Points on a hilly landscape, in no order, each with its height.
A ball rolls from a point to the lowest of its 3 nearest points, and stops where none of them is lower. Distance is the straight distance between rows; heights are no part of it.
(599) h=0.66: [ 17  10 -20  -9  20 -31  -9  11  35 -20]
(412) h=0.91: [ -7 -13  21  13  -5  -1   7   4 -25  38]
(301) h=6.79: [ -1 -10  33 -14 -15  -3 -16   6  -4 -22]
(685) h=2.99: [ -5 -10 -16  10   7   7  25   8  -4  -1]
(413) h=2.57: [ -2  -6 -29  -5   7  -9  11   2  25 -51]
(14) h=2.85: [-49  -5  -6 -10 -32  39  15 -11 -11 -36]
(596) h=2.75: [ -6 -11   0  -5   3  -6   6   3   3 -23]
(251) h=2.79: [-29 -27  22   5 -22  20  16  -3 -36  -3]
(501) h=4.33: [ 13  13 -27   4  20 -11  -1  -2  20  16]
(33) h=3.48: [ 11  13 -44  16  19  17  35   3   6  16]
(116) h=1.28: [-12 -16  14  18  -4   9  19   4 -33  37]
(340) h=1.19: [ 29  44 -64  13  20  23  25 -22  24  18]
(540) h=3.60: [  7   3 -36   3  15  -8  16   6  21 -17]
(530) h=3.42: [ 14  15 -50   9  19  -3  24   4  26  -8]
(154) h=1.24: [  2 -12  43   3 -13 -12 -11   9 -27  29]
(261) h=2.42: [-11 -16   9  -6  -4   1   5   2  -8 -18]
(377) h=0.95: [ -1 -12  60  -1 -34   5 -20   5 -35   0]
(379) h=2.80: [-11 -16   4   9  -2   4  16   5 -16   4]
(87) h=2.18: [ -4 -14  52   6 -26  -1 -10   4 -39  18]
(356) h=2.41: [-1 -6 -7  5  7 -5 10  6 -4 16]
(487) h=2.64: [ 21  26 -49  10  22   6  11 -11  23  18]
(322) h=1.78: [ -5 -14  32  15 -10  -3  -2   5 -39  46]
(25) h=3.38: [ -3  -1  53 -18 -39  16 -34   3 -16 -27]
(565) h=6.84: [  9  -5  38 -20 -17  -4 -28   6   6 -35]
(249) h=7.32: [ 15  20 -14   4  19  -1 -17 -19   5  48]
(660) h=1.37: [-19 -20   0  22  -6  26  39   4 -37  24]
(541) h=3.63: [  4  -1  22   9   3 -10  -8   2 -20  46]
(483) h=2.17: [-22 -13  23  -8 -18  13  -2  -1 -12 -31]
(34) h=7.51: [ 25  28 -15  -6  23 -14 -36 -27  25  37]
(331) h=2.55: [ 27  35 -51   6  27   4  -1 -20  30  20]
(621) h=2.25: [-39  -3  30 -15 -44  30 -15  -5 -23 -26]
(8) h=3.98: [ 15   7  -8  -7  15 -25 -10   8  25 -11]
(93) h=2.91: [ 11   2 -42  -3  14 -20  11   8  36 -46]
(417) h=3.08: [ -8 -11 -20  13   5  17  36   5  -8  -1]
(627) h=5.52: [  6  -5   8  -3   8 -19  -9   7   9  -9]
(444) h=3.30: [-22  -4  16 -18 -22  11 -11  -3   2 -46]
(314) h=1.54: [ -4  -7  -4  14   8   8  16   3 -13  34]
(230) h=1.23: [-13 -17  -7   1  -3   8  18   1  -3 -23]
(667) h=2.49: [-13 -19  26   1 -10  -2   3   3 -20  -2]
(448) h=0.90: [-12  -7  51 -13 -39  15 -23  -2 -26 -19]
(634) h=2.90: [ 12  20 -36  11  19   9  10  -9  13  35]
(601) h=6.23: [ 24  22   3 -10  19 -31 -32   1  25  19]
(57) h=7.52: [  3  -4  16 -15   0 -14 -18   5  11 -36]
(263) h=1.27: [ 23  28 -44   4  25   8  -2 -21  21  27]
(55) h=7.29: [ 20  22   0  -2  19  -8 -36 -28  10  48]
(173) h=1.05: [-28 -19   1  -2 -12  22  17  -5 -11 -27]
(72) h=3.29: [ 21  26 -52   4  24  -6   7  -5  32   8]
(502) h=5.69: [  4  -7  47 -15 -24   1 -25   6 -12 -22]
(718) h=9.17: [ 15   0  37  -3  -1 -18 -25  12  -5  18]
(201) h=2.54: [-52   5  19 -18 -45  36  -8  -5 -18 -28]
(717) h=3.28: [ 16  15 -56   8  18  -9  25   7  31 -22]
(365) h=6.46: [ 23   6  23 -15   9 -31 -26  15  17  -7]
(180) h=3.89: [  6   0 -12   3  12 -12   3   6  10   9]
(546) h=5.51: [ 22  21 -21  -6  23 -28 -18   0  35   9]
(224) h=7.50: [ 15   6  10  -6  12 -22 -17   6  11  17]
(304) h=4.32: [  2  -6  14   4   2 -11  -2   8  -9  19]
(485) h=6.10: [ 10  12  14   4   7 -10 -23  -9  -6  56]
(600) h=2.15: [-20 -13 -22   0  -4  15  22  -2   8 -46]
(99) h=1.04: [  5  -4 -12  -8  10 -17   1   4  22 -32]
(543) h=4.80: [ 25  14   2 -15  18 -38 -29  10  32 -12]
(167) h=1.47: [-39 -20  -7   4 -20  38  29  -9 -22 -23]
(384) h=2.11: [-11 -21  43   5 -20   3  -5   1 -32   7]
(570) h=1.42: [-23 -20 -13  18  -9  35  48   1 -26  -8]

For each start below, name the point where the ball stops.
(717): (99)
(33): (263)
(685): (412)
(601): (599)
(570): (412)
(201): (173)
(55): (412)
(384): (448)
(87): (448)
(72): (263)
(444): (173)
(379): (412)
(546): (599)
(261): (173)
(365): (599)
